Each row is a point on a tangle of strands that fork and nearly touch. The rows are in no order.
Points whose rows are less than 120 apart are linked; no others are. Some points are linked to none.
J_303: | -31 | -28 |  48 | -59 |  10 | -57 |   5 |  18 |  18 | -30 |  44 | -38 |  45 |  30 |  16 |   5 |  32 |  44 |  17 |   1 |  52 |  20 | -26 | -32 |  35 |  10 |   3 |
J_300: |  -4 | -58 |  -3 |  32 |  -3 |  28 |   7 |  45 |  26 | -18 | -37 |  16 |  18 |  44 |  16 |  -4 |  18 |  32 |   4 |  -2 | -56 |  11 |   0 |  87 |  16 |  43 |  -8 |
J_782: | -46 |  -7 |  87 |  17 |  78 |  -1 | -31 |  20 |  54 |  35 | -17 |  -9 |  -4 |  27 |  41 |  -6 |  23 |  11 |  55 |  13 |  -5 | -25 | -17 |  12 |   9 |  10 |  38 |
J_824: |  -5 | -24 |   0 | -20 | -11 |  22 |  12 |  28 |  -8 |  -6 |  10 | -20 |  -3 |  14 |  19 | -11 |  -5 |  28 |  -6 |   1 | -13 |  21 | -10 | -12 |  -1 |  -1 |  -8 |
J_58: | -26 |  80 |   3 | -17 | -20 |  -1 | -13 | -13 |  -4 |   5 |  13 | -43 | -36 | -33 |  11 | -46 |  20 | -56 |   3 | -20 | -15 | -16 | -25 | -73 |  19 |  17 |  12 |
J_541: |  56 |  36 | -54 | -26 | -59 | -30 |  19 | -30 | -33 | -29 |  35 |   8 | -31 | -85 | -44 |  36 | -52 | -40 | -28 |  -1 | -24 |  37 |   2 |   6 | -28 | -10 |  -2 |
J_16: |  10 |   1 | -38 | -23 | -52 |  -7 |  12 |  -9 |  -7 |   4 |  37 | -15 |  54 |  -2 |  41 |  43 |  20 |  50 | -27 |  31 | -46 |  34 | -30 |  34 |  -6 |  11 | -50 |
J_455: |  -4 | -51 |  52 |  12 |  82 | -29 | -46 |  11 |  16 |  18 | -23 |   5 |  72 |  66 |  38 |  25 |   2 |  54 |   2 |   1 |  47 |  12 |  47 |  37 | -20 | -46 |  20 |
J_641: |  14 | -49 |  42 |   3 |  47 |   0 | -26 |  27 |  18 | -29 |  28 | -25 |  42 |  18 | -15 | -32 |  -6 |  26 |   7 | -44 |  81 |  26 |  23 |  -8 |   8 | -48 |  44 |
J_823: |  -5 | -12 |  58 |  18 |  50 |   5 | -21 |  14 |  19 |  33 | -49 |  28 |  -9 |  17 |  38 |  14 |  22 |  -3 |  57 |  -3 | -17 | -16 |   8 |  39 | -24 |   5 |   8 |
J_125: | -25 |  44 | -12 |  14 |   1 | -60 | -28 | -54 |  12 |  88 |  -9 | -13 |  51 |  35 |  46 |  83 |  46 |  62 | -15 |  35 | -69 |  30 | -19 | -28 | -36 | -10 | -67 |
J_247: |  40 |   3 |  13 |  33 |  22 |  18 |  -7 |  29 | -27 |  -5 | -75 |  47 | -13 |  -3 |  22 | -21 | -28 | -25 |  34 |  -1 |  27 |  -8 |  68 |  41 | -38 |  22 |  16 |
J_465: |   4 | -49 |  44 | -16 |  -9 |  -3 |  17 | -17 |   4 | -48 |  37 |   3 |  -9 |  -7 | -52 | -36 | -34 | -31 | -26 | -34 |  80 |  -8 |  -4 | -18 |  17 | -22 |  -9 |
J_951: | -46 |  18 |  26 |  81 |  95 |  38 | -42 |  37 |   6 |  38 | -93 |  10 | -25 |   6 |  35 |   2 |  -5 | -29 |  31 | -15 |   9 | -36 |  35 |  34 | -15 |  32 |  64 |
J_208: | -35 |  16 | -18 |  12 | -70 |  -6 |   5 |  -5 | -24 | -18 |   4 |   8 | -65 | -52 | -41 | -61 |  17 | -81 | -12 | -49 |   5 | -37 | -24 | -50 |  13 |  16 | -31 |
J_291: |  61 | -18 |   7 | -13 | -22 |  22 |  13 |  25 | -25 | -50 | -15 |  43 |  -7 |  -3 |  -4 |   5 | -26 |  -4 | -10 | -22 |  -1 |   1 |  -7 |  49 | -24 |  -3 |  -8 |
J_890: |  -3 | -26 | -13 |   9 |   1 |  -5 |  26 |   3 |  12 |  50 | -25 |  32 |  45 |  31 |  35 |  55 |  22 |  54 |   3 |  52 | -60 |  30 |   5 |  27 |  -8 |   6 | -50 |
J_218: |  26 |  21 |  32 |  -3 |  31 |  -1 |  12 |  18 |   1 |   7 |  27 | -55 |  -4 | -40 |  -6 |  -2 | -38 |  12 | -16 |  21 |  61 |   8 |   6 | -28 | -12 | -30 |  20 |
J_992: |  50 |  12 | -13 | -28 |  19 | -54 |   6 | -11 | -18 |  32 |  21 | -37 |   1 | -37 | -13 |  57 | -39 |  32 |   6 |  42 |  27 |  20 |  25 | -23 | -34 | -61 |  45 |
J_982: |   9 |  26 |  52 | -27 |  58 | -42 | -18 |   0 |  12 |  15 |  22 | -50 |  39 |  13 |  32 |  26 |  14 |  34 |  11 |  33 |  41 | -36 |  16 | -13 |   2 | -40 |  -2 |
J_448: |  22 |  37 | -46 |  -9 | -60 |  21 |   2 | -30 |  -9 |  -4 |  35 |  -1 |  21 | -22 |  14 |  12 |  25 |   5 | -11 |  15 | -91 |  53 | -28 |  10 |  -4 |   9 | -50 |
J_666: |  -3 | -22 |   0 |  55 |  40 |  36 |   9 |  37 |  16 |  15 | -67 |  39 |   7 |  60 |   8 |  41 |  24 |  47 |  -5 |  34 | -76 |   4 |   3 |  83 |  12 |  37 | -26 |
J_265: |  16 |   4 |  -9 |   0 | -65 | -30 |   8 |  -4 | -20 | -38 |  13 |  -4 | -58 | -61 | -61 | -30 | -12 | -48 | -24 | -61 |  34 | -18 | -19 | -59 |   7 | -16 | -25 |
J_718: | -23 | -56 |  20 |  17 |   5 |  52 | -13 |  14 |  11 | -47 |   9 |  32 |   8 |  26 | -34 | -56 |   4 | -57 |   4 | -57 |  45 |   6 | -12 |  12 |  29 |  -2 |  18 |
J_156: |  35 |  37 |  -6 | -33 |  21 | -79 | -25 | -45 | -19 |  40 |  16 | -53 |  -2 | -35 |   2 |  94 | -40 |  42 | -10 |  43 | -18 |  22 |  12 | -29 | -38 | -52 |  12 |
J_627: |   6 |   0 |  18 |  23 |  46 |  69 |  -3 |  30 |   3 |   8 | -36 |  16 |   5 |  44 |  23 | -21 | -16 | -12 |  -6 |  -6 |  24 | -12 |  15 |  15 | -16 |  25 |  34 |
J_976: | -40 |   1 |  13 | -20 |  22 |  -1 |   9 |  22 |  13 |  50 |  22 | -41 |  15 |  40 |  36 |  18 |  52 |  25 |  26 |  28 | -25 |   2 | -26 | -32 |  -3 |  22 |   2 |
J_83: | -14 |  97 | -30 | -14 |  -1 | -36 | -25 | -26 |   6 |  45 |  10 | -33 |  -5 | -16 |  38 |   3 |  -1 |  -7 |  -1 |   4 | -75 |  26 |   6 | -65 | -69 |  22 | -27 |
J_424: |   1 |  10 |  22 |  32 |  23 |  65 |   2 |  15 | -11 | -13 | -11 |  -8 |  -8 |  -4 |  -2 | -50 | -25 | -44 |  -8 | -14 |  67 | -18 |  29 |  -9 |  12 |  15 |  18 |
J_663: |  39 | -41 |   5 | -18 |  15 | -30 |   3 |  -1 |  -9 | -30 |  39 | -42 |   7 | -35 | -28 |  19 | -61 |  17 | -19 |  -1 |  65 |  17 |  12 |  13 |  -2 | -39 |  29 |
J_974: | -65 | -47 |  67 |   2 |  40 | -15 | -25 |  10 |  40 | -67 |  32 | -10 |  39 |  50 | -21 | -89 |  22 |  27 |   4 | -51 |  89 | -32 |  10 | -21 |  54 |   4 |  29 |
J_668: |  46 | -63 | -14 | -18 |   7 | -53 |   7 |  -5 |  -1 |  10 |  32 | -25 |  46 |  30 |  -9 |  24 | -22 |  78 |  -7 |  27 |  70 |  -3 |  44 |  30 | -22 | -36 |  35 |
J_441: | -39 | -55 |  26 | -11 | -15 |   9 |  -8 |  -2 |  20 | -33 |  45 | -23 |  31 |  26 | -17 | -44 |  31 | -12 |   0 | -42 |  62 |   2 | -43 | -17 |  66 | -10 | -12 |
J_576: |  20 |  31 |  -8 |  21 | -22 |  38 |   3 |  27 | -40 | -27 | -63 |  58 | -33 | -41 |  27 | -15 | -11 | -54 |  18 |  -9 |  -9 |  -4 |  41 |  36 |  -8 |  35 |  12 |
J_552: | -22 |  20 | -27 |  62 |  52 |  50 | -16 |  14 |   7 |  59 | -95 |  41 | -38 |  16 |  39 |  29 |   2 | -33 |  26 |  14 | -69 | -18 |  19 |  47 |  28 |  46 |  34 |
J_579: |  13 |  15 | -21 |  20 |   5 | -26 |   3 | -18 |   9 |  72 | -21 |  -3 |  38 |   6 |  29 |  71 |  21 |  62 |   4 |  43 | -48 |  17 |  -5 |  -9 | -40 | -25 | -53 |
J_2: |  58 | -18 |  -1 |  10 |   1 |   1 |  10 |  24 | -28 | -37 | -35 |  37 |   4 | -13 | -11 | -13 | -41 | -29 |   0 | -10 |  35 |   0 |  50 |  48 | -38 | -15 |  29 |
J_236: | -12 |  59 | -22 | -35 |  -6 | -85 | -24 | -66 |  14 |  63 |  22 | -37 |  67 |  23 |  37 |  64 |  14 |  59 | -12 |  47 | -51 |  32 |   5 | -34 | -46 | -12 | -43 |
J_965: |  15 |   1 | -56 | -66 | -40 | -51 |  15 | -31 |  -1 | -20 |  56 | -42 |  48 | -13 |   5 |  31 | -24 |  32 | -30 |  -6 |  -8 |  17 | -26 | -27 |  -9 | -25 |  -7 |
J_501: |  -1 |  48 |   1 | -63 |   1 | -56 |  -3 | -26 |   2 | -31 |  60 | -58 |  27 | -14 |  -8 |  15 | -20 |  14 |  16 |   1 |  30 |   6 |  -1 | -81 |  14 | -13 | -14 |
J_963: | -17 |  17 | -25 |  32 | -15 |  59 |  -1 |  24 |  -9 |  -4 | -60 |  64 | -57 | -36 |  34 | -43 |  21 | -36 |  19 |  -8 | -30 | -34 |   7 |  34 |  -1 |  42 |  36 |
J_12: |   57 |   81 |  -61 |    4 |  -20 |  -19 |   22 |  -19 |   -6 |   22 |  -32 |   47 |    8 |   -5 |    4 |   81 |    9 |   30 |  -15 |   26 | -103 |   27 |   12 |    3 |  -62 |   -1 |  -54 |
J_213: |  42 |  58 | -39 |  -9 | -20 | -23 |  37 |   5 | -24 |  28 | -19 |   2 | -16 | -51 |   3 |  17 | -46 | -15 |   0 |  18 |  -5 |  11 |  27 | -30 | -50 |   8 |  -5 |
J_41: | -71 |   5 |  66 |  14 |  46 |  50 | -20 |   9 |  22 | -47 |   7 | -22 | -33 |  15 | -23 | -65 |  11 |  -8 |   7 | -38 |  58 | -47 | -44 | -45 |  48 |  19 |  44 |
J_763: | -21 |  13 | -20 |  -7 | -30 |  14 |   9 |   9 |  22 |  45 |  15 | -13 |  10 |  44 |  31 |   2 |  59 |  17 |   0 |  37 | -84 |  15 | -44 | -10 | -11 |  24 | -10 |
J_986: | -53 |  44 |  -2 |  50 |  74 |  28 | -33 |  -4 |   4 |  80 | -87 |   8 | -20 |  19 |  51 |  38 |  18 | -13 |  43 |  20 | -15 | -45 |   9 | -26 |  -2 |  16 |  16 |
J_590: |  -1 | -66 |   4 |  26 | -52 |  15 |   7 |   5 |  -8 | -65 | -34 |  63 | -18 |   4 | -85 | -50 |   8 | -65 | -23 | -66 |  14 | -13 | -25 |  13 |  47 | -14 | -40 |
J_977: |   -2 |  -62 |  -31 |  -15 |  -77 |  -29 |   13 |  -44 |   -6 |  -33 |    0 |   19 |  -13 |  -30 | -100 |  -20 |  -11 |  -49 |  -46 |  -57 |   20 |   -3 |  -25 |  -38 |   53 |  -46 |  -75 |
J_228: | -42 |  22 |  26 |  24 |  28 |  54 | -33 |  13 |   7 |  15 | -16 | -37 | -48 |   3 |  17 | -29 |  38 | -17 |  43 |   2 |  -4 | -28 | -40 | -19 |  19 |  25 |  62 |
J_561: | -16 |  27 |  27 |   8 |  44 |  36 |  -9 |  17 |   2 |  56 |   6 | -23 | -29 |  10 |  28 |  20 |  37 |  -3 |  35 |  10 |  -9 |   1 | -18 | -29 |  -6 |   7 |  16 |
J_878: |   7 |  -9 | -69 | -56 | -61 | -35 |  26 | -12 |  -4 | -15 |  72 | -20 |  10 | -13 | -35 |  -7 |  -2 |  -5 | -45 | -16 | -14 |  32 | -30 | -32 | -12 | -32 | -16 |
J_944: |  -2 |  18 |  25 | -74 |  -8 | -82 |   2 | -18 |   7 | -22 |  72 | -60 |  54 |   8 |  16 |  41 |  20 |  54 |  13 |  16 |  37 |  18 | -21 | -45 |  13 | -12 | -10 |
J_419: |   5 | -24 | -29 | -45 | -27 | -31 |   4 | -17 |  -7 |  -5 |  36 | -28 |  61 |  -2 |  37 |  29 |  -5 |  47 |  -7 |  26 |  15 |   9 |  -7 |  12 |  -2 | -31 | -25 |
J_828: |    4 |   49 |  -11 |   16 |   -5 |   33 |   11 |   -3 |    0 |   45 |  -18 |    6 |    1 |   25 |   18 |   42 |   40 |   -1 |    1 |   50 | -100 |   22 |  -37 |    7 |  -11 |   28 |  -23 |
J_266: |  -2 |  49 |  -5 |  19 |  43 |  52 |  16 |  16 |   1 |  40 | -49 |  18 | -31 |   4 |  45 |  -3 | -13 | -32 |  -6 |  16 |  -6 | -29 |  34 |   6 |  -5 |  43 |  10 |
J_498: |   9 | -50 |  20 | -11 |  46 | -10 | -33 |  24 |   7 | -15 |  -8 | -10 |  47 |  33 |  33 |  -3 | -12 |  13 |  18 |  -9 |  36 |   8 |  25 |  14 |   8 | -37 |  30 |
J_182: | -20 | -73 |   6 |  -7 | -57 | -13 |  18 | -20 |  11 | -37 |   7 |  29 | -22 |  15 | -99 | -27 |  11 | -38 | -43 | -62 |  21 | -32 | -43 | -14 |  45 | -11 | -68 |
J_697: | -22 |  32 |  18 |   8 | -14 |  34 | -22 |   8 | -13 | -15 |  -2 | -24 | -60 | -18 |  -1 | -46 |  14 | -60 |  30 | -26 |   0 | -24 | -35 | -25 |  40 |  30 |  16 |
J_229: | -56 | -18 |   5 |  19 |  60 |  16 |  -3 |  18 |  13 |  40 | -55 |  -5 |  17 |  53 |  44 |  38 |   2 |  22 |  12 |  34 | -40 | -29 | -12 |  23 | -15 |  35 |  -9 |
J_217: | -31 | -28 |  37 |  14 |  26 |  55 |  -9 |  21 |  16 |   3 |  -9 | -16 |  29 |  68 |  30 | -31 |  10 |  28 |   1 |   6 |  10 | -23 | -12 |  15 |   1 |  23 |  25 |
J_287: | -28 | -28 |   4 |  58 |   2 |  73 | -27 |  30 |  -9 | -25 | -40 |  46 | -36 |  -8 |  11 | -60 |  25 | -31 |  13 | -28 | -13 | -19 |   1 |  65 | -13 |  30 |  48 |
J_241: |  37 | 101 | -35 |  27 | -15 |   8 |   9 | -21 | -23 |  50 | -38 |  27 | -28 | -22 |  19 |  52 |   0 |   7 | -27 |  32 | -90 |  29 |  20 |   0 | -42 |  25 | -37 |
J_812: |  52 |  12 | -25 | -11 | -46 | -19 |  26 |   3 | -51 | -19 |  -4 |  19 | -56 | -84 | -21 |   7 | -51 | -47 | -24 | -10 |   7 |  29 |  34 |   5 |   2 |   2 |   2 |
J_598: |   4 |  30 |  -6 |  -9 |   6 |  36 |  18 |  -1 |   0 |  28 |   2 |  18 | -40 | -15 |  25 | -19 | -22 | -41 | -12 |   9 | -36 |   0 |  14 | -11 |  12 |  32 |  -8 |
J_78: | -18 |  10 |  84 |   3 |  91 | -29 | -32 |  28 |  38 |  18 |   5 | -32 |  13 |  32 |  31 | -18 |  25 |  29 |  24 |  13 |  40 | -32 |  22 |  -1 |  17 | -15 |  28 |
J_339: |  42 | -53 |   3 | -24 | -38 |  -9 |  23 |  20 | -11 | -50 |  31 |   5 |  18 |   5 | -20 |  20 | -14 |  26 | -24 |  -7 |  18 |  13 | -36 |  47 | -20 |  -7 | -17 |
J_356: | -96 | -52 |  59 |  33 |  35 |  41 | -37 |  -4 |  50 | -44 |  29 | -18 |  -1 |  30 | -25 | -76 |  40 |  -5 | -11 | -49 |  57 | -36 | -58 | -10 |  72 |  15 |  50 |
J_39: |  13 |  33 |   4 | -23 | -35 | -39 |   9 |   6 |  -6 | -16 |  37 | -33 | -36 | -35 | -30 | -39 |   1 | -25 |   3 | -23 |  56 | -39 |  -1 | -53 |   6 |  -4 |  -8 |
J_570: | -56 | -11 |  14 | -17 |  -3 |  -1 |  -8 |  -5 |  11 | -36 |  49 | -52 |   4 | -10 | -19 | -42 |  20 | -29 |  15 | -23 |  43 |   3 | -23 | -62 |  60 | -14 | -22 |
J_375: |  -9 |  81 | -16 |  12 |   9 |   2 |  -1 |  -2 |   6 |  72 | -35 |  -8 | -20 |  -6 |  52 |   0 |   5 |   1 |  -6 |   8 | -51 | -13 |   2 | -58 | -45 |  13 | -13 |
J_758: |  64 | -22 | -55 | -16 | -55 | -10 |  18 |   7 |  -9 | -18 |  -1 |  28 |   3 | -14 | -18 |  -8 | -11 |  42 | -32 |  23 | -45 |  28 |  25 |  40 |   3 | -34 |  -2 |
J_794: |  26 |  35 | -30 | -32 | -34 | -26 |  20 | -10 | -21 |  11 |  33 | -27 | -30 | -39 |  -9 | -19 | -29 |  -2 |   3 |   7 |  19 |  -7 |  29 | -40 | -23 | -10 |  -2 |
J_885: | -61 |  21 | -15 |  61 |  83 |  27 | -27 |  -5 |  18 |  74 | -92 |  32 | -49 |  33 |  33 |  30 |  11 | -23 |  48 |  33 | -47 | -56 |  11 |  16 |  22 |  44 |  63 |
J_601: |  14 |  45 |  32 |  13 |  53 |  17 |   1 |  29 |  -3 |   0 | -19 | -15 | -13 | -24 |  16 | -34 | -31 | -15 |  -6 |  -9 |  74 | -15 |  29 | -38 | -11 |  -3 |  32 |
J_161: | -46 |  31 |  27 |  54 |  97 |  47 | -34 |  11 |   4 |  50 | -55 | -11 | -15 |   9 |  43 |  14 |  -4 |  -9 |  38 |  14 |  26 | -23 |  37 |  -7 |  19 |  21 |  27 |
J_768: |  32 |   4 | -33 |   2 | -19 |  26 |  38 |   5 |   1 |  12 | -17 |  63 |  18 |   6 |  16 |  40 |  15 |  37 |  13 |  40 | -52 |  35 |   9 |  28 | -30 |  -9 | -30 |
J_746: |  -2 |  95 | -19 | -21 | -39 |  -5 |  -8 | -23 | -13 |  20 |  11 |  -8 | -27 | -38 |  11 | -32 |  -2 | -53 |  -8 |  -5 | -56 |  34 |  -2 | -63 | -33 |  24 |  -4 |
J_149: |  47 | -26 | -17 | -11 |  21 | -31 |  12 |  -9 | -25 |  35 |  17 | -18 |  19 |   2 |   5 |  52 | -16 |  41 |  20 |  55 |  40 |   5 |  49 |  10 | -25 | -41 |  13 |
J_807: |  55 | -25 |  -8 | -17 | -27 | -12 |   2 | -15 | -20 | -20 |  38 |  -5 | -25 | -57 | -31 |  17 | -59 | -13 | -12 | -16 |  34 |  38 |   9 |  14 |  14 | -34 |   4 |
J_547: | -56 |  -6 |  52 |  23 |  10 |  50 | -11 | -14 |   7 | -40 |  -7 |   9 | -41 |  -1 | -41 | -72 |  13 | -69 | -18 | -63 |  65 | -50 | -39 | -35 |  49 |   5 |  25 |
J_792: |  57 | -29 | -46 | -37 | -30 | -60 |  28 | -50 |  -4 |  10 |  44 | -19 |  32 |  -9 | -28 |  99 | -42 |  68 | -14 |  51 |   9 |   2 |  -1 |  44 | -25 | -17 |  53 |
J_52: |  33 |  31 | -39 |  18 | -40 |  30 |  34 |  31 | -32 | -34 | -44 |  68 | -29 | -43 |   4 | -10 |   1 | -11 |   4 |  17 | -47 |   2 |  37 |  36 | -30 |  16 | -19 |
J_123: | -45 | -21 | -22 |  -2 | -52 |  24 |  14 |  -6 |  11 | -30 |  15 |  11 | -21 | -12 | -30 | -62 |  15 | -49 |   7 | -35 |  17 | -35 | -34 | -29 |  15 |  19 | -32 |
J_980: |  17 |  52 | -32 |   7 | -20 |  16 |   3 |  -8 | -19 |  25 |  14 |  -8 | -17 | -33 |  20 |  39 |   8 |  -4 |  -4 |  19 | -82 |  31 | -11 |   5 | -43 |  14 | -36 |
J_57: | -43 | -46 |  -5 | -12 | -34 |  30 |   6 |  -6 |   9 | -15 |  12 |  17 |  23 |  33 |  25 | -28 |  40 |  14 |  15 |  27 | -21 | -13 | -19 |  50 |  44 |  40 | -16 |
J_889: |  43 | -71 |  -2 |  16 | -50 |  11 |  13 |  -1 | -18 | -69 |  -3 |  57 |  -9 |   0 | -82 | -25 | -30 | -34 | -26 | -57 |  42 |  17 |  15 |  37 |  20 | -34 | -13 |
J_464: | -20 | -53 |  50 |  18 |  42 |  20 | -29 |  16 |   6 | -48 |  19 | -13 |  23 |  16 | -37 | -63 |  -7 | -39 |  -1 | -59 |  73 |  21 |   8 |  -7 |  26 | -46 |  33 |
J_15: |   5 | -48 |  33 |  28 |  52 | -12 | -41 |   5 |   5 |  37 | -42 |  34 |  43 |  72 |  42 |  24 |  15 |  53 |   2 |   5 |   3 |   0 |  45 |  78 |  -1 |  -2 |  -9 |
J_204: | -50 |  63 | -18 |  13 |   2 |  29 | -14 |   5 |   1 |  40 | -45 | -13 | -51 | -26 |  43 | -14 |  13 | -30 |  11 |   5 | -74 | -18 | -25 | -36 | -23 |  38 |  34 |
J_10: | -56 | -20 | -10 | -34 | -56 |  -4 |  12 | -12 |  14 | -19 |  44 |  -4 |   8 |  12 |   9 | -45 |  32 | -10 |   6 |  -2 | -21 | -17 | -41 |  -9 |  31 |  31 | -30 |
J_543: |  12 | -17 | -86 | -37 | -76 | -60 |  32 | -52 |  -2 | -35 |  73 | -28 |  17 | -35 | -88 |  18 | -32 | -20 | -47 | -17 |   5 |  20 | -31 | -21 |  -1 | -33 | -18 |
J_563: | -50 | -47 |  77 |  10 |  47 |  -8 | -34 |  24 |  30 | -29 |  38 | -27 |  42 |  57 |   5 | -52 |  43 |  19 |  17 | -25 |  75 |  -8 |  16 |  24 |  40 |  15 |  37 |
J_625: | -38 | -53 |  50 | -19 |  16 | -23 |  -1 |  15 |  25 | -19 |  32 | -13 |  50 |  53 |  32 |  -9 |  38 |  30 |  29 | -11 |  60 |  -8 |  -4 |  14 |  33 |  29 |   8 |
J_827: |  10 |  23 | -35 |   4 | -63 |  45 |  29 |  14 | -10 | -49 | -24 |  47 | -20 | -26 | -13 | -42 |  13 | -35 |  -2 |  19 | -77 |  -5 | -11 |  21 |  10 |  25 | -20 |
J_115: |  26 |  62 |  25 | -15 |  47 | -74 | -26 | -12 |   3 |  45 |   8 | -52 |   3 | -18 |  21 |  57 |   0 |  23 |  15 |  37 |   1 |  -3 |  17 | -42 |  -8 | -44 | -15 |
J_623: |   20 |  -27 |  -60 |  -10 |  -86 |  -40 |   33 |  -53 |    0 |  -29 |   27 |    9 |  -16 |  -60 | -115 |    4 |  -36 |  -38 |  -60 |  -39 |   17 |   16 |  -25 |  -35 |   21 |  -45 |  -36 |
J_27: | -37 |   0 |  32 |  75 |  48 |  65 | -31 |  30 | -15 |   9 | -67 |   6 | -35 |  -8 |  21 | -47 |   4 | -44 |  25 | -26 |  18 |  -8 |  22 |  47 | -31 |  38 |  76 |
J_938: | -18 |  -6 |  -1 |   4 |  -6 |  46 |   5 |  -1 |  25 |   3 |  -5 |  16 | -15 |  16 |  17 | -36 |  -6 | -24 |  32 |  21 | -38 | -15 |  -5 |  38 |  36 |  47 |   1 |
J_408: |  28 |  32 | -30 | -45 |  -7 | -80 |  -4 | -56 |  -5 |  33 |  42 | -28 |  48 |  -2 |  18 |  89 | -19 |  52 |   1 |  42 | -27 |  45 |   8 | -19 | -26 | -28 | -15 |
J_978: |  84 |  18 | -62 | -24 | -18 | -49 |  39 | -36 |  -2 |  21 |  19 |  10 |  16 | -34 | -19 |  90 | -33 |  55 | -12 |  43 | -14 |   5 |   7 |  38 | -50 | -32 |  15 |
J_484: | -40 | -13 |  61 |   5 |  31 |  36 | -17 |  26 |   8 | -26 |  21 | -47 |   3 |  24 |   0 | -45 |   4 |  24 |   3 |  -1 |  37 | -19 | -26 | -28 |  20 |   7 |  14 |
J_616: |   8 |  -4 | -46 | -52 | -68 |  -7 |  22 | -15 | -25 | -15 |  58 |  20 | -15 |   3 | -34 | -29 |  24 | -28 | -42 |  -2 | -39 |  19 | -11 | -10 |  11 |  -5 | -29 |
J_595: |  51 | -42 |  12 |  29 |  28 | -12 | -20 |   6 | -13 |  28 | -49 |  33 |  30 |  46 |  14 |  39 | -19 |  54 |   2 |  12 |   3 |  23 |  58 |  59 | -24 | -28 |   7 |
J_624: | -28 | -15 |  68 |   1 |   3 |  11 |  -4 | -12 |   4 | -33 |  27 |   2 | -29 |  -6 | -61 | -65 |  -9 | -54 | -27 | -41 |  77 | -24 | -11 | -51 |  56 | -19 | -10 |
J_755: |  45 |   5 | -48 |  -2 | -18 |  -9 |  32 |  16 | -21 |  17 | -26 |  29 |  -3 | -44 |   1 |  41 | -24 |  10 |  17 |  23 | -28 |  29 |  27 |   6 | -55 | -25 |  -6 |
J_153: | -63 | -73 |  34 |  20 |   9 |  43 | -22 |  -1 |  20 | -46 |  32 |  15 |  15 |  49 | -27 | -59 |  43 | -34 | -19 | -72 |  65 | -25 | -42 |  18 |  52 |  11 |  12 |
J_119: |  -19 |   14 |  -26 |   41 |   44 |   46 |    6 |   18 |   25 |   30 |  -56 |   59 |  -29 |   26 |   38 |   36 |   26 |    1 |    4 |   33 | -100 |  -19 |  -10 |   72 |   21 |   44 |    6 |
J_395: | -21 |   8 |  22 | -28 |  19 | -14 |  -9 |  -1 |   0 | -25 |  43 | -49 |  12 | -23 |  17 | -14 |  -1 |  11 |  42 |  -3 |  40 |   1 |   9 | -65 |  24 |  -6 | -18 |
J_546: |  70 | -42 | -13 |   2 | -17 | -18 |   8 |   7 |   0 | -12 |  -9 |  36 |  26 |  19 |  -9 |  25 | -18 |  46 |   3 |  31 |  -7 |  18 |  47 |  75 |  -5 | -18 |   3 |
J_609: |  19 | -50 |   7 | -41 | -53 | -11 |  39 |  -6 | -10 | -47 |  41 |  12 |  -2 |  -9 | -63 | -13 | -34 |  -9 | -34 | -21 |  30 |  -3 | -37 |  -5 |   2 | -14 | -35 |
J_131: |  71 |  56 | -64 | -30 | -36 | -56 |  35 | -41 | -12 |   5 |   3 |  27 |  12 | -15 | -19 |  82 | -26 |  48 |  -6 |  49 | -80 |  23 |   8 |   7 | -70 |  -5 | -24 |
J_695: |  54 | -39 | -33 |  26 | -54 |  18 |  38 |  18 | -27 | -48 |  -7 |  38 | -43 | -42 | -75 | -16 | -33 | -22 | -32 | -35 |  25 |  17 |  12 |  31 |   0 |   1 | -19 |

A fork is a point with three links, a tip a point with one. Leave the first point through the second and follow the links. Name the first fork or tip that comes.
J_39; J_265 -> J_627
J_266; J_598 -> J_156
J_300; J_666 -> J_576
J_204; J_375 -> J_980
J_828; J_763 -> J_204
J_576; J_247 -> J_41

A fork is a point with three links. Follow the links from the first point to the second and name the forks in between, in order.
J_218; J_890 -> J_627
J_541; J_441 -> J_627 J_41 J_153
J_547; J_885 -> J_576
J_448; J_695 -> J_878
J_424; J_986 -> J_627 J_41 J_576
